A landscape with many valleys, sampled at points; each row gives a point and its height.
A ball rolls from a point to the lowest of its 4 nearest points, and stops where none of them is lower. Distance is the straight distance between rows; heights are no part of it.
(1400): [190 101  73 131  87 104 132 136  99 110  98  85 121 118  90 174 161 134
 147 125 139 140 137 127 119 117 123 167 189 151 111]  h=11.9
(364): [185 128 104 138  65 109  99 181 112  94 129 108 130  88 117 166 132 106
 176 129 128 162 122 111 129 128 120 114 138 130 130]  h=12.7
(160): [114 128 123 115 112  87 143  93 113 170 110  71 146 106 134 172 154 103
  71 183  98 147 137 122 109 131  84 131 161 155 123]  h=15.3
(1380): [138 132 100  84 121 148  64 208 144  94 148 101 174  79 158 109 152 167
 160 129 116 150 133  72 138  96 125 110  96  55 116]  h=4.7
(1524): [137 155  94 106  95 116 137 148  94 138 118  72 144  50  70 141 137 113
 129 124  98 157 151  94 144 175 128 101 156 127 124]  h=23.2
(158): [110 149 108  88 112 168 110 130  80 154 148 174 173 116 139 113  60 168
 109 153 157  89 117  90  90 108 120 105  66  45 114]  h=24.7
(731): [215  97 128 153 120  82 158 132 170 138  70 147  51 182  34 128 159  67
 171 121  94 130 103 132 132 140 127  98 192 177  84]  h=37.3
(1705): [ 95 174 128 128 109  91 135 111 109 166  81  81 156  80  85 160 122 109
 110 150 105 159 127 112 126 167  80  76 173  88  90]  h=10.6
(1389): [142 105  86 182 112 148 116 174 180 105 149 187 144 148 132 120 163 188
 156 120 140 112 127 146 142 103 152 155  87 129 160]  h=6.1
(1359): [160 102 175 137 171 116 148 117 181 131 114 118 109 154 124 126 145 124
 175 132 127 115 124 112  71 129 162 154 158 143  92]  h=5.0
(444): [ 92 123 127 122 117 118 115 125 129 111 136 172 120 148 164  74 108 121
  74  93 115 114 146 120 144  88 146 153  61 107 180]  h=20.1
(1356): [ 72 150 130  96 134 130 120  97  96 137 142 134 125 145 126 126 123 127
  86 112 146 136 104 146 136 157 147 116 100  96  98]  h=21.9
(1851): [190  80  84 135 135 108 142 135 114 120 129  96  76 101  71 148 180 143
 156 115 131 156 126 152 105 110 127 148 193 141 123]  h=7.5
(1941): [162 131 124 143 128 142 125 150 147 106 136 143 126 146 115 119 157 113
 177  88 115 129 142 124 106  96 146 167 112 152 102]  h=11.6
(1408): [ 91 158 141 111 149  94 149 112 127 125 129 124 135 101 129 144 129 147
  93 106 116 122 103  96 163 149 141 135 127 129 118]  h=23.0
(655): [ 93 145 170 110 170 134 152 115 144 134 119 173 157 199 110 113 115 142
 126  94 163 110 136 115 114 122 132 142 111 140 198]  h=17.5
(1955): [223 117 162 168 122  89 160 124 150 163  98  96  69 182  59 113 127  88
 161 112  95 108 194 172 148 183 131 129 196 190  80]  h=71.2
(1093): [126 121 113 162 132 132 120 159 175  95 151 188 108 133 145 119 117 186
 124 121 132 120 132 133 133  95 145 145  83  99 195]  h=12.2
(232): [113 137 121 112 126 147 112 134 105 139 148 129 149  60 125 103  97 107
 105 148 105 139 123  73 164 165 123 119 147  75 134]  h=27.6
(1088): [166 139  82  93  96  96 114 156  93 143 112 109 116  53 102 189 169 100
 164 131 112 174 152 109 128 128 137  90 159 132 108]  h=20.7
(288): [ 67 124 112 130 127 183 113  99  34 150 157 153 185 141 164  84  53 166
 119 163 141  76 105 166  97 127 107  94  59 132 145]  h=25.2
(1712): [183 115  86 147 108  77 122 146  90 115 100  94 118  67  88 182 156 145
 128 135 128 163 114 139 134 135 106 124 193 154  86]  h=19.2
(617): [ 96 164 137 102 107  98 147 108 110 161 102  82 174  85  95 178 114  88
 114 160 125 145 140 105 114 166  92 108 166 110  98]  h=5.2
(464): [145 144 107 107 113 102 108 121  85 143  90  90 101  49  78 185 163 133
 130 129 130 154 115 123 114 167 114  92 192 163 103]  h=22.9
(1269): [ 96 144 130 121 133 135 144 110 108 133 127 112 148  97 139  95 102 126
 103 106 117 110 114 105 141 189 119 134 129 110 105]  h=19.6
(1045): [ 95 133 169  99 176 118 172 122 136 134 121 160 130 183 107 146 145 119
 109 120 151 134 131 140  92  96 144 132 129 150 134]  h=18.6
(1814): [131 134  76 189 120 145  95 161 170  83 135 190 122 117 145 147 163 173
 153  98 132 121 143 147 135 118 165 143  88 132 140]  h=15.1
(1769): [130 152  96 102 117 152  50 175 130  84 137 171 139  97 136  78 145 178
 173 146 155 118 142 103 157 107 153 103  63  59 145]  h=8.9
(1275): [105 143 122 132 133 118 113 139 115 125 135 143 135  76 151 101 123 118
 114 133 129 150 144 100 125 125 154 129  91 114 128]  h=21.1
(92): [131 143 109 127 122  80 160 102 121 151  79  85 107  53 106 198 122 102
 131 158 117 159 137 121 119 153  88  61 179 118  65]  h=27.9
(864): [ 83 168 126 108 118 101 152 134 127 131  90 101 147 109 118 176 122 123
 105 143 118 139 105  96 123 135  96 125 146 107 120]  h=11.4
(88): [104 120 101 122 135 189 104 125  81 147 154 140 144 129 127  90  72 172
  68 162 146  88 111 111  92 105 102 121  71  67 154]  h=22.7
(111): [239  79 123 132 128 123 147 139 149 139 121 113  62 144  48 132 141 142
 136 100 104 148 120 149 135 150 106 139 181 148 102]  h=15.4
(1005): [194  84 117 156 122 101 146 147 143 116 107 113  50 146  87 158 166 130
 176 101 114 153 137 157 113 144  80 108 188 153  81]  h=22.6
(1750): [ 75 123 153 116 147 153 160  67 122 141 134 143 144 178 124 130 133 118
 108 156 155 127 135 180 123 151 122  88 117 179 110]  h=19.1
(585): [105 153 129 130 119  89 160 114 127 137 127 110 126 132 128 169 116 128
 113 137 120 125 105 105 116 169 114 128 150 141 133]  h=16.9
(851): [148 109 211 144 191 120 132  80 144 136  89 127 104 219 152 146 135  58
 148 101 122 117 138 166 139 185 154 140 150 170 141]  h=59.1
(1181): [156 124  60 122 136 122  88 207 156  83 131 139 145 105 132  93 157 185
 169 117 108 133 140 138 169  81 148 165  85  47  90]  h=12.0
(468): [ 98 116 163 122 133 144 134  75 151 157 131 116 119 161 141 168 129  47
 121 150 122 121 106 151  99 142 103 105 128 200 118]  h=29.0
(889): [ 62 153 135  73 133 115 177 108 112 114 128 115 146 162 134 101 115 101
  92 127 163 102 116 137 112 140 118 104 106 118 115]  h=16.4
(342): [125 136 116 143 123 136  93 147 171 118 145 184 108 112 145 113 120 134
  98 126 125 134 130 120 149 114 152 128  71  74 160]  h=10.1
(916): [150 129  84  79 102 165  61 179 146 130 165 115 158  46 147 129 136 175
 140 148 122 155 143  92 148 120  93 116 118  84 144]  h=9.5
(83): [124 150 118 138 110  71 131 120 104 156  88  87 134 104 114 183 129 141
 129 148 113 162 108 114 123 134 113  90 180 125 122]  h=7.8
(1959): [ 58 145 125 122 132 165 113 104  50 130 128 115 149 153 143  88  88 113
 129 145 147  84  76 153 145 175 114  80  89 112 112]  h=23.4
(485): [105 168 133 103  90 116 145 131 105 146 108  76 163 108 110 144  88 134
  93 137  93 156 102  96 123 196  78 112 139  96 105]  h=12.8
(941): [120 107 132 129 133 134 130 155 166  97 167 212 136 172 210  77 110 167
  86 116 138 124 120 119 122  78 174 167  90  94 183]  h=16.8
(1966): [216  83 112 124 119 122 155 133 126  98 126  96  64 146  57 115 156 135
 169 118 133 147 122 133 126  99 112 174 168 128 100]  h=10.2
(1846): [132 133 119 127  94  96 146 137 120 120 127 112 141 102 148 156 130 150
 143 102 130 156 133 116 135 165 136 142 163 154 129]  h=21.3
(227): [ 76 157 139 124  80 167 180  87 117 156 183 106 134 150 144 159  80  70
 106 162 159 135  88 194  88 157 113 117 133 162  87]  h=23.3
(1177): [159  99 166 156 132  91 156  93 128 151  95  81  86 100 118 151 157  92
 139 139  93 141 152 140 163 113  87 115 184 174 103]  h=24.4
(1714): [172 119 111 161 115 135 125 145 145  85 140 106 141 128  96 120 182 138
 186 113 128 148 116 110  97  96 168 175 146 135 100]  h=10.9
(1159): [ 74 115 132  95 124 127 130 108 118 100 126 130 133 213 129  95 102 133
 105 105 137 108 103 150 152 134 115 139  90 127 169]  h=17.4
(747): [ 99 149 111 125 110 128 132 131 103 150 140 118 148  89 133 104 120 110
  92 120  94 134 140  94 167 149 130 128 129 106 128]  h=30.0
(1260): [ 85 175 130 105 125 127 137 128 113 134 136 100 147 110 107 140  97 112
  82 133 124 124 104 111 140 197 106 122 146 103  93]  h=6.0
(639): [135 125 170 108 150  88 159 110 148 174  97  91 139 143 156 144 140  95
 110 157 111 124 138 149 114 102 126 136 151 181 109]  h=23.1
(538): [ 98 123 152 167  74 144 155  59  91 185 147  76 152 125  97 186  98  28
  94 145 123 141 100 166  81 162  67 100 151 166  90]  h=22.8
(1306): [116 132 116 125 115 122 120 169 148 107 150 137  97  82 140 130 137 128
 156 121 119 144 139 113 121 128 159 122 100 114 125]  h=13.5
(294): [165 161  43 139 135 132  88 213 167  45 108 169 134 135  79 113 136 213
 158 115 132 141  75 125 173  90 144 179  91  63  95]  h=12.6
(550): [ 78 135 146  91 150 107 145 100 130 147 123 130 142 169 127 121 137 106
 103 158 144 118 137 163 125 115 120 138 111 119 107]  h=14.9
(1058): [130 145 122 124 123 100 136 148 125 134 141 103 144 104 125 127 155 116
 136 115 138 158 152 100 129 133 162 140 152 136 140]  h=21.7
(1345): [143 139 121 184 118 132 118 164 181  91 147 181 117 171 128  88 145 156
 172  88 145 117 146 108 120  80 142 148 101 130 177]  h=25.5
(820): [ 97 122 169 122 101 140 145  54 113 168 108  92 119 161 135 188 130  52
 108 126 126 142 104 151  90 162  72 106 150 169  93]  h=24.5
(1737): [188  89 123 145 139  88 143 131 128 130 103  96  56  96  67 181 147 135
 165 133 129 158 103 137 104 151 107 103 191 134  98]  h=16.0
(429): [155 111 192 139 148 119 165  54 130 153 116 101  97 174 144 173 157  55
 109 109 108 142 118 130 122 178  80 132 170 183 123]  h=50.1
(1892): [147 104  74 134 128 146 126 158 194  80 136 164 144 125  96  98 159 187
 175 135 133  89 136 153 153  52 162 161  62 100 152]  h=15.2
(313): [155  98 198 146 181 125 112  51 140 148  92 136  85 216 157 131 160  52
 138 106 109 139 138 182 139 177 157 110 138 158 141]  h=53.1
(387): [ 81 130 134 128 129 118 140 122 104 132 134 154 131 110 140 105 138 112
 102 119 132 150 154 123 150 117 183 118  98 137 162]  h=21.5
(1781): [154 120 140 130 117 114 137 145 125 100 127  85 140  80 124 155 149 152
 139 108 133 120 134 114 128 130 158 163 161 149 138]  h=19.7
(670): [205  98 187 151 165 102 159 135 161 121 108 104  86 144 108 115 132 101
 156 150 111 141 148 136 116 140 134 123 147 183 109]  h=49.8
(13): [ 70 141 157 114  97 153 161  91  97 115 151 100 153 140 130  97  87 108
 124 148 176 109 128 182 129 158 120  88  98 118  97]  h=19.8
(302): [112 109 148 138 141 126 144 124 123 123 118 196 132 165 112 114 130 142
 144 114 136 124 164 133 143 105 184 168 134 163 178]  h=20.8
(578): [ 79 177  99 119 113 202 108 143  93 116 174 157 195 169 135 113  28 180
 124 144 161  75  96 101  88  99 108 118  41  66 152]  h=22.3
(1808): [118 140 181 141 176  95 138 121 150 114 101 157 120 140 128 140 149 110
 139 118 149 121 112 114 126 128 152 141 151 155 124]  h=24.2
(269): [153 118 201 137 178 102 149  57 126 155  98 102 101 181 151 156 155  75
 112 103 109 145 139 134 145 175 101 128 169 189 127]  h=53.0
(821): [ 95 142  93 105 110 174 123 111  80 126 148 146 179 135 139  86  62 172
 116 164 154  85 127  88  89  86 117 138  76  86 161]  h=21.2
(1278): [101 156 116 116  88 134 132 171 112 144 146 111 130  82 119 117 120 122
 123 112 109 149 154  69 150 166 138 138 147 123 135]  h=27.3
(241): [ 91 122 136 126 157 157 115 158 157  85 173 207 151 184 208  65  97 141
 101 105 140 106 126 118 109  55 145 178  60 103 209]  h=27.5
(975): [174 124  97 147  91 131 115 157 137  94 113 108 117 133 105 151 154 133
 188  94 113 133 104 110 127  91 117 160 140 121 116]  h=9.8
(834): [197  84 160 156 150  95 177 127 169 115 106  91  68 150  94 128 131  98
 169 149  89 143 147 133 137 143 116 124 170 178 104]  h=38.4
(442): [103 128 140 109 118 110 167  92 136 172 124  93 159 141 142 155 147  87
  71 163 130 126 117 142 116 146  88 106 159 150 102]  h=13.0
(304): [134 124 132 151 114  81 162  79 127 163  90  65  98  61 118 170 151  87
 126 158  85 156 150 130 123 135 103  83 175 161  79]  h=20.3
(49): [149 105 179 139 194 117 116  74 122 171 105 159 112 175 146 121 160  72
 120 143  95 116 138 155 125 115 144 117 125 179 141]  h=46.3
(1420): [ 94 164 102 107 133 196  87 118  89 134 134 164 166  93 144 109 110 198
 100 127 139 104 156  88 150  77 132 121  77  55 127]  h=27.7
(1106): [ 80 146 143 112 151 116 137 113 108 134 126 158 127 161 130 129 130 123
 111  85 155 123 140 144 145 131 126 138  90 119 164]  h=17.8
(483): [159 116 112 148  82 107 120 151  95 105 141 107 124  92 137 156 138 116
 166 111 120 158 141  93 122 143 149 162 145 150 128]  h=16.2
(1952): [165 117 103 122 113  81 130 152 117 125  83  55  91  48 130 197 143  99
 152 164 130 183  93 111 109 165 111  65 210 124  48]  h=41.6
(665): [198  83 141 135 111  99 149 157 152 137 102  96  46 139  65 146 151 113
 186 124 104 150 116 146 117 144  82 114 187 152  85]  h=23.7
(366): [176 143 145 142 149 127 129 138 130 111 105 181 124 155 102  95 160 145
 169  87 143 115 183 140 111 110 166 163 141 156 158]  h=20.4
(833): [100 130 132 135 102 116 109 161 137 116 131 169 110 118 130 107 120 146
 129 107 150 123 146 136 132 102 153 124  66 104 177]  h=14.7
(793): [ 79 163 125 105 104 164  72 167 113 125 136 137 172  43 143 116 142 163
 166 131 174 115 142  57 157  76 111  88 112  52 129]  h=29.5
(1863): [ 67 172 142 101 105 128 165 123 113 131 130  94 159 143 125 112 122  90
  97 153 121 117 115 136 139 174 116 129 132 119  93]  h=12.5
(643): [103 130 201 120 166 142 141  70 132 170 121 123 120 177 165 171 151  70
 123 119 147 119 101 143 114 160 113 142 145 191 115]  h=38.3
(404): [125 156 150 134 141 121 155 139 111 125 125 161 134 129 138 144 162 155
 140  91 145 120 134 135 131 143 168 163 150 184 131]  h=20.9
(532): [120 155 124 120 103 103 146 113 125 147  99  83 157  84 112 172 102  89
 103 176 102 156 122 141 122 152  94 107 169  99 102]  h=9.2
(1403): [148 143  96 115 117  81 123 153  85 128  86 100 134  82  97 181 128 126
 128 105 122 159 136 125 136 144 120 113 172 144 139]  h=4.1
(1460): [198  96 159 152 124  95 171 117 147 129  99  70  64  94  98 143 156  87
 160 130 104 150 161 152 133 148 106  91 175 163 104]  h=29.4
(430): [139 134 164 131 178 121 131 118 156 129  99 176 129 192 130 119 122 128
 121 127 139 120 153 137 108 103 164 137 145 149 178]  h=18.2
(1041): [101 130  96 153 110 140  81 134 146 119 139 197 124 118 167  94 132 176
 115 122 139 142 132 109 152  98 156 133  84  80 182]  h=5.6
(1672): [134 156  96  98 132 184  78 127 103 133 142 153 145  85 161 120 106 190
 105 127 151 110 127  83 148  94 146 105 115  77 147]  h=26.6
(1613): [108 137 171 101 171 102 146 129 123 142  97 174 146 185 135 138 116 131
 136 118 149 131 134 133 125 107 139 130 110 156 164]  h=17.2
(336): [123 175 117  92 126 187  92 131 108 136 138 146 164  42 152 104 140 193
 130 134 149 120 159  77 152  85 137 110 128  76 126]  h=28.0
(497): [150  95 131 141 112  83 146 120 121 136  95  64  51  58 113 161 158  82
 151 134 125 163 145 152 134 138 115  65 194 144  94]  h=27.4
(381): [139 138 145 123 127  92 153 108 135 153  95  83 131 114 152 159 146  89
 107 144 102 138 116 118 133 104 102 126 160 152 121]  h=18.3
(1393): [ 79 130 126 112 156 122 134 105 120 126 103 146 126 156 130 132 118 125
  83 116 148 122 117 146 131 168 131 127  94 123 135]  h=19.0
(1267): [171 111  83 152 110 157  98 180 170  95 141 150 147 146 114 115 170 173
 165 101  93 122 100 121 145  84 142 194 113 124  94]  h=11.0
(1422): [147 141  87 109  96 154  68 158 134 145 141 127 133  37 102 175 125 163
 128 140  97 162 140  76 141 153  62  48 132  76 124]  h=18.5
(1111): [170 134 109 123 108 137  73 183 140 121 166 111 136  74 139 127 150 181
 143 137 102 134 146  87 162 126 143 138 121  91 118]  h=7.9
(623): [217 112 115 149 119 149 125 154 156  84 118 110  84 157  84 128 167 125
 166  93 115 156 105 132 143  81 160 190 157 124 115]  h=11.5
(305): [147 119 198 112 156 135 143  66 117 158 122 103 128 178 132 162 147  19
 141 137 115 144 131 148 136 180 127 123 151 164 124]  h=45.3
(786): [152 148  78 106 123 129  66 177 140  61 146 140 167  96 154  88 154 207
 193 127 135 127 145 125 159  66 160 135  72  57 159]  h=11.3
(1953): [ 80 161 142 102 125 126 141 118 113 142 124  96 148 139 123 136 110 107
  83 134 147 141  95 119 127 164 124 113 133  99 128]  h=14.2
(976): [ 81 122 114 119 128 136 106 133  88 144 134 133 130  88 153  83 106 114
  85 138 132 124 113 129 121 128 138 114  88  91 118]  h=23.6
(1743): [149 122 133 151 129  71 159 137 142 121  88  93  92 136 114 160 149 120
 135 136 121 142 116 122  99 130  98 115 178 163 119]  h=23.8
(196): [119 145 115 131 139 136  80 142 140  96 157 173 162 139 192  98  95 188
  82 114 142 112 128 139 137  88 148 168  93  75 205]  h=10.7
(844): [157 122  60 142 120 148 102 189 170  89 142 148 131 130 101 100 157 192
 163 136 111 117 143 145 162  42 155 187  88 102 104]  h=11.8
(1117): [138  96 181 165 175 137 119  80 143 163  80 161 125 217 149 119 130  91
 125 133 100 101 141 196 121 149 137 116 124 169 176]  h=51.1
(621): [111 160  95 117 143 188  69 137 131 130 154 158 139  56 151 142 115 175
 115 139 134 131 117  87 151 119 117 126 118  73  95]  h=24.1
(1576): [177 106 135 144 170 107 128 135 157 114 115 117  87 127 124 124 133 129
 171 116 122 131 139  92 116 128 132 149 190 162 122]  h=25.0
(1498): [209  76 189 166 188 109 125  89 148 146 111 114 107 175 154 118 128 103
 133 121  98 121 159 153 150 159 132 148 139 203 125]  h=78.0
(942): [100 121 150 129 106 126 150 163 152 115 150 181 132 165 167  85  85 127
 118 103 132 115 134 123 124  73 162 175  74 106 199]  h=22.2
(1239): [125 106 190 133 162 117 139  84 123 172 107 113 115 156 168 152 152  75
 104 119 105 140 148 134 142 156  89 129 168 192 105]  h=47.4
(1247): [105 129 148  83 173 107 165 110 146 140  87 156 136 195 120 115 141 123
 127 131 138 111 146 149 118 112 143 114 103 149 132]  h=16.7
(1055): [111 131 121 155 104 115 118 151 169  89 138 146 110  99 151 118 138 103
 153 119 127 136 125 127 121 130 178 123 104  96 151]  h=17.1
(1185): [174  93  79 174 118 160  97 161 160  98 120 186 127 163  90 110 181 177
 188 100 120 111 132 146 138  70 139 183  93 156 141]  h=14.6
(162): [186 144 108 145  63 126  83 180 117 106 134 112 125 111  99 163 162 127
 162 120 121 159 114 126 135 118 131 166 155 100 117]  h=10.8
(1004): [ 89 114  92 118 133 147 125 111  83 138 136 154 138 105 146  79  84 126
  98 122 137 125 130 118 141 110 133 137  72  89 144]  h=20.5
(1003): [107 118 170 121 158 147 134  79 117 174 104 137 117 190 167 149 130  70
 125 121 124 119 132 187 123 130 118 104 133 178 114]  h=36.6
(1050): [125 118 140 160 154 147 106 156 207  73 190 211 159 169 163  75 126 201
 108  91 134  94 140 104 141  82 179 179 108 108 189]  h=24.8
(80): [172 109 168 158 174 112 116 137 143 117 114 122 111 141 118 137 171 153
 152 100 150 129 133 119 127 132 147 148 182 157 121]  h=24.3
(1480): [215  93 127 145 148 109 146 148 175 118 143 109  69 167  75 117 146 136
 142 110  98 125  96 118 115 149 111 165 189 162  91]  h=20.6
(126): [197  79 125 137 126  68 175 158 146 112 109  72  35 113  77 162 156 102
 161 114 134 136 118 161 124 158  92 110 187 149  60]  h=23.5
(1125): [184  97 201 180 147 104 164  92 145 151 104 105  88 181 113 145 154  90
 142 117  91 122 144 147 146 186 126 149 198 196 112]  h=61.3
(98): [ 82 115 128 123 139 124 127 129  99 138 139 189 130 127 149  92 107 123
  91  97 137 111 122 135 135 118 133 148  94 145 162]  h=18.9
(267): [177  81 188 156 154 105 166 115 133 158 107  75  88 127 120 137 160 104
 162 138  81 144 167 133 134 179  81 137 179 174 124]  h=37.6
(865): [101 103 130 110 122 145 127 136 141 105 172 180 133 152 187  76  90 134
  77 123 167  94 134 116 122  81 151 146  58 120 186]  h=18.4
(57): [105 137 142 116  87 146 136  98  97 158 160  69 178 126 121 138 116  81
  91 186 146 129 134 170 131 188  95 100 143 142  95]  h=21.6
(1469): [ 95 136 145 117  78 131 166  86  98 167 178  78 152 146 117 176 117  79
  72 170 145 132 125 172 123 191  79 125 167 146  89]  h=21.4
(1302): [110 140 114 133 128  72 169 113 144 131  67  79  94  77 116 184 124  98
 135 169 120 158 145 126  95 151  99 113 185 130 105]  h=28.8
(1407): [ 71 134 154 113 120 158 157  71 110 154 177  85 138 136 138 137 107 108
  75 176 144 111 124 192 128 185 116 109 137 156  61]  h=19.3
(392): [165 113 101 148  97 157  83 174 143  98 104 127 118 126 127 139 173 142
 169  96  90 125  84 139 161  65 120 179 143 137 102]  h=10.3
(1811): [147 129  87 118 141 131  88 181 126 115 154 157 123  57 161 102 134 196
 145 144 146 115 153 108 149 123 159 130  75  78 146]  h=9.9
(184): [ 88 154 154 105 109 134 149 111 117 123 157  66 170 128 145 114 110  78
 103 186 156 129  96 159 117 159 131 101 101 116  62]  h=18.1
(927): [126 156 120 118 121 167  95 139 143 109 154 154 120  66 150 134 100 130
 111 119 102 146 115  89 143 142 139 106 120  73 133]  h=19.9
(1543): [201  93 165 155 149  96 163 143 173 119  95 101  97 172  78  99 126  89
 195 116  94 132 179 175 136 169 166 158 182 168 119]  h=59.7
(84): [ 85 134  90 135 135 161 118 126  89 149 142 142 110  96 153  73  74 130
  83 153 133 124 108 117 110 108 130 115  73  70 141]  h=22.1
(1182): [ 76 127  92  88 117 185 124 115  72 117 183 130 183 156 144  83  39 174
  94 171 149  73 118 112 101  92 128 139  52 123 164]  h=19.5
(604): [ 85 137 104 106 108 189 118 139  86 124 178 135 169 171 170 101  57 166
  99 146 149  63 107  89  91  85 150 153  60 102 169]  h=18.0
(1703): [ 59 129 135 118 116 150 165 107 107 110 153 105 150 145 127 110  98 105
 116 157 167 105 123 174 125 151 143 109 102 150 121]  h=18.8
(1614): [137 126 108 119 118 165  72 149 145 136 164 138 133  46 141 158 128 175
 130 135 111 157 121  62 145 145  83  80 125  83 137]  h=9.6
(696): [148 128 110 158 119 135 120 189 172  89 162 171 122 135 115 141 149 174
 172  96 144 110 112 151 107  91 157 163 112 130 120]  h=14.0
(1931): [180 124 144 157 181 128 140 121 159 128 119 153 106 152  98 113 157 136
 154 111 150 107 120 119 102 136 150 155 165 160 112]  h=20.0
(100): [134 149 103 114  93 126  94 163 122 137 141  88 107  45  90 139 116 134
 145 135 113 158 150  82 127 163 107  78 131 102 143]  h=7.6
(1559): [157 126  73 142 131 138  83 165 169  66 138 144 163 115 143  64 129 206
 154 138 147 114 170 151 136  85 165 145 100  91 172]  h=13.6
(1210): [135 151  56 140 142 116  80 197 155  55 122 149 140 110 128  93 136 188
 168 134 128 117 131 127 151 101 155 140  67  64 131]  h=11.2
(636): [187 109 121 138 155 153 123 132 154 110 125 120  98 149  94  91 167 140
 182  98 141 116 123 121 123 110 150 195 172 154  98]  h=13.1
(1968): [123 144 126 126 123  87 141  80 119 178  94  65 130  71 115 165 128  63
 103 176  89 150 152 130 122 166  80  93 176 117  71]  h=14.1
(1775): [ 84 101 156  69 157 114 144 119 148 138 100 169 144 204 128 112 113 131
 106 103 131 112 124 140 118 128 119 124  95 137 181]  h=17.0
(795): [ 66 123 114 114 124 146 123 124  90 107 152 148 122 176 139  97  75 143
  90 104 150  84 116 134 103 123 115 127  99 145 180]  h=17.7
(707): [ 90 142  98 127 132 167  98 125 101 143 137 159 173 133 130 113  62 186
  86 148 140 119 100  85 120  80 118 103  70  63 147]  h=24.6
(837): [ 96 179 105 101 108 194  98 133 101 150 130 154 193  52 127  95  94 194
 120 149 166  93 151  77 160  67 128 103  83  40 130]  h=29.2
(710): [134 148 140 148 131 146 143 139 153 108 117 148 124 119 135 127 168 121
 167  97 163 131 155 142 110  77 173 152 125 159 136]  h=15.0
(1591): [115 138 133 159 106 127 110 153 153 108 140 174 141 128 147 106 143 116
 158  97 133 148 151 122 125  85 154 162 116 140 151]  h=16.1
(1252): [116 147 112 129 138 129  69 108 139 128 143 190 165 122 176  92 109 193
  90 134 140 103 128 109 158  73 157 113  91  73 190]  h=8.7
(1233): [ 80 134 146 113 119 110 152 102 136 162 117 106 161 137 139 143 160  99
  85 162 115 123 144 157 121 107  87 123 130 153  78]  h=9.7
(1797): [194  88 135 146 147 109 137 128 151 115 107  87  73 132  80 161 145 148
 163 102 127 136 117 152  97 126  88 147 171 192 109]  h=25.9
(1944): [104 161 126 128 128 169  97 108 123 134 141 152 116  71 144 100 106 123
 117 152 119 113 102  85 138 124 133  86  99  63 125]  h=26.3
(1292): [176  93 170 161 196 118 153 130 164 140  97 135  94 162 133 118 128 130
 152 117 115 129 123 137  97 135 168 123 158 161 112]  h=33.3
(1072): [ 88 159 157 101 120 140 154  89 128 143 140 118 141 151 141 132 142 109
  94 168 149 118 115 193 127 154 119 123 146 149  94]  h=15.8
(181): [143 131 102 142 107 148  92 199 148 104 164 144 119  73 155 166 137 177
 139 105 106 127 115 130 163 133 155 127 110 107 135]  h=10.0
(21): [ 55 107 110 116 119 163 109  95  65 107 160 137 171 149 150  88  74 156
  90 130 146  87  98 168 121 144 134  89  77 131 164]  h=19.4
(1522): [110 117  86 174 115 135  92 156 165 104 155 168 122 124 149 118 143 176
 145 110 138 123 147 133 135 105 148 149  91  92 166]  h=11.1
(1544): [ 77 126 102 122 132 156 114 100  65 137 116 145 140 120 134  76 101 141
 101 124 149 120  95 150 142 163 137  99 104 122 139]  h=21.8
(1256): [137 128 128 137 125 121 131 160 166 117 150 196 124 142 141  91 110 137
 138 100 141 108 164 136 115  85 140 155  80 118 200]  h=18.7
(457): [137 160  99 109  99 121 146 145 105 123 121  99 140  82 132 138 133 124
 118 131 100 153 136  95 157 159 132  90 157 132 143]  h=30.3
(199): [105 135 109 111 141 173  97 103  66 173 151 153 149  76 162 112  65 115
  88 137 126 118 107  99 120 117 108 120  65  67 121]  h=27.2
(309): [214 104 142 136 161 105 155 130 147 105 143 107 119 161  86 111 147 140
 153 108 115 127 116 129 120 129 154 168 184 173 115]  h=17.3
(1836): [114 124 161 110 175 121 139 110 141 174 108 180 145 228 125 117 127 112
 122 140 132 127 152 156 130 110 135 113  85 158 155]  h=17.9
(1746): [150 148  97 128  82 119  97 193 140  99 149 116 124  71 130 178 137 100
 162 100 115 169 128  97 133 124 135 127 126 102 136]  h=8.8
(1682): [114 112 184 118 140 158 157  51 124 162 127 112 117 207 170 143 112  31
 154 142 134 131 106 150 111 149 104 105 143 178 129]  h=36.7
(1624): [118 120 153 146 123 102 161  58 113 181  92  84 130 147 151 173 173 105
  87 134  91 163  98 140 141 137  65 133 167 183 120]  h=22.5
(1293): [ 90 116 157 118 156 145 149 156 132 128 153 192 154 199 166  77 114 139
 121  68 140  85 160 127 134 117 148 174 113 155 208]  h=21.0
(1961): [ 83 144 148  99 126 160 182  95 106 149 164 120 153 147 102 126 112 123
  96 184 176 128 136 185 113 177 126 100  98 137 112]  h=20.2
(517): [ 95 147 111 129 122 171  96 131 106 156 131 166 134  98 152 127 114 193
 112 150 137 122 109  90 128 108 127 124  88  74 142]  h=26.0
(908): [ 54 105 126 106 109 105 135  78 118 112 129 113 133 168 117  93 105 103
 112 114 146  90 104 154 116 132 133  89  84 120 144]  h=17.6
(1985): [ 88 113 148 136  83 150 155  98 107 169 164  67 162 159 122 177  85  78
  98 152 152 145 107 166  94 199  88 102 157 171  85]  h=22.0
(453): [ 68 121 103 117 127 174 108 131 100 132 183 180 158 157 193  72  65 148
  71 147 163  81 106 109 112  69 142 152  63 115 159]  h=14.8
(1905): [174 110 109 139 138  87 154 139 150 127 121  97 120 126 137 177 139 165
 147 128 133 133 120  97 124 134 127 143 209 174 134]  h=22.4
(15): [107 131  91 120 128 143 106 127 120 129 166 152 146 147 165  94  80 144
  89 133 140 103 107 117 127  91 146 134  75  82 200]  h=12.4
(1602): [170 101 183 150 170  97 159 108 113 123 126  97  96 172 136 136 154  85
 147 109  81 128 168 148 165 164 142 132 163 192 131]  h=68.0

Call two points neighbours if one is among the 4 nearest of the other. Go from one point of each pair to the other, from neighbour to neighbour, staying as low as possible. Name the highest point that can't be avoided.
(1247), (1359) -> (1931)
(100), (975) -> (1422)
(1380), (1746) -> (181)
(1260), (617) -> (485)
(1380), (1851) -> (623)
(975), (1746) -> (162)
(1041), (1389) -> (1522)
(1260), (1233) -> (160)

Where does a ball stop that starts at each point below?
(1278) -> (1746)
(429) -> (1233)
(1682) -> (1233)
(1602) -> (1233)
(1125) -> (1233)
(707) -> (1041)
(88) -> (1041)
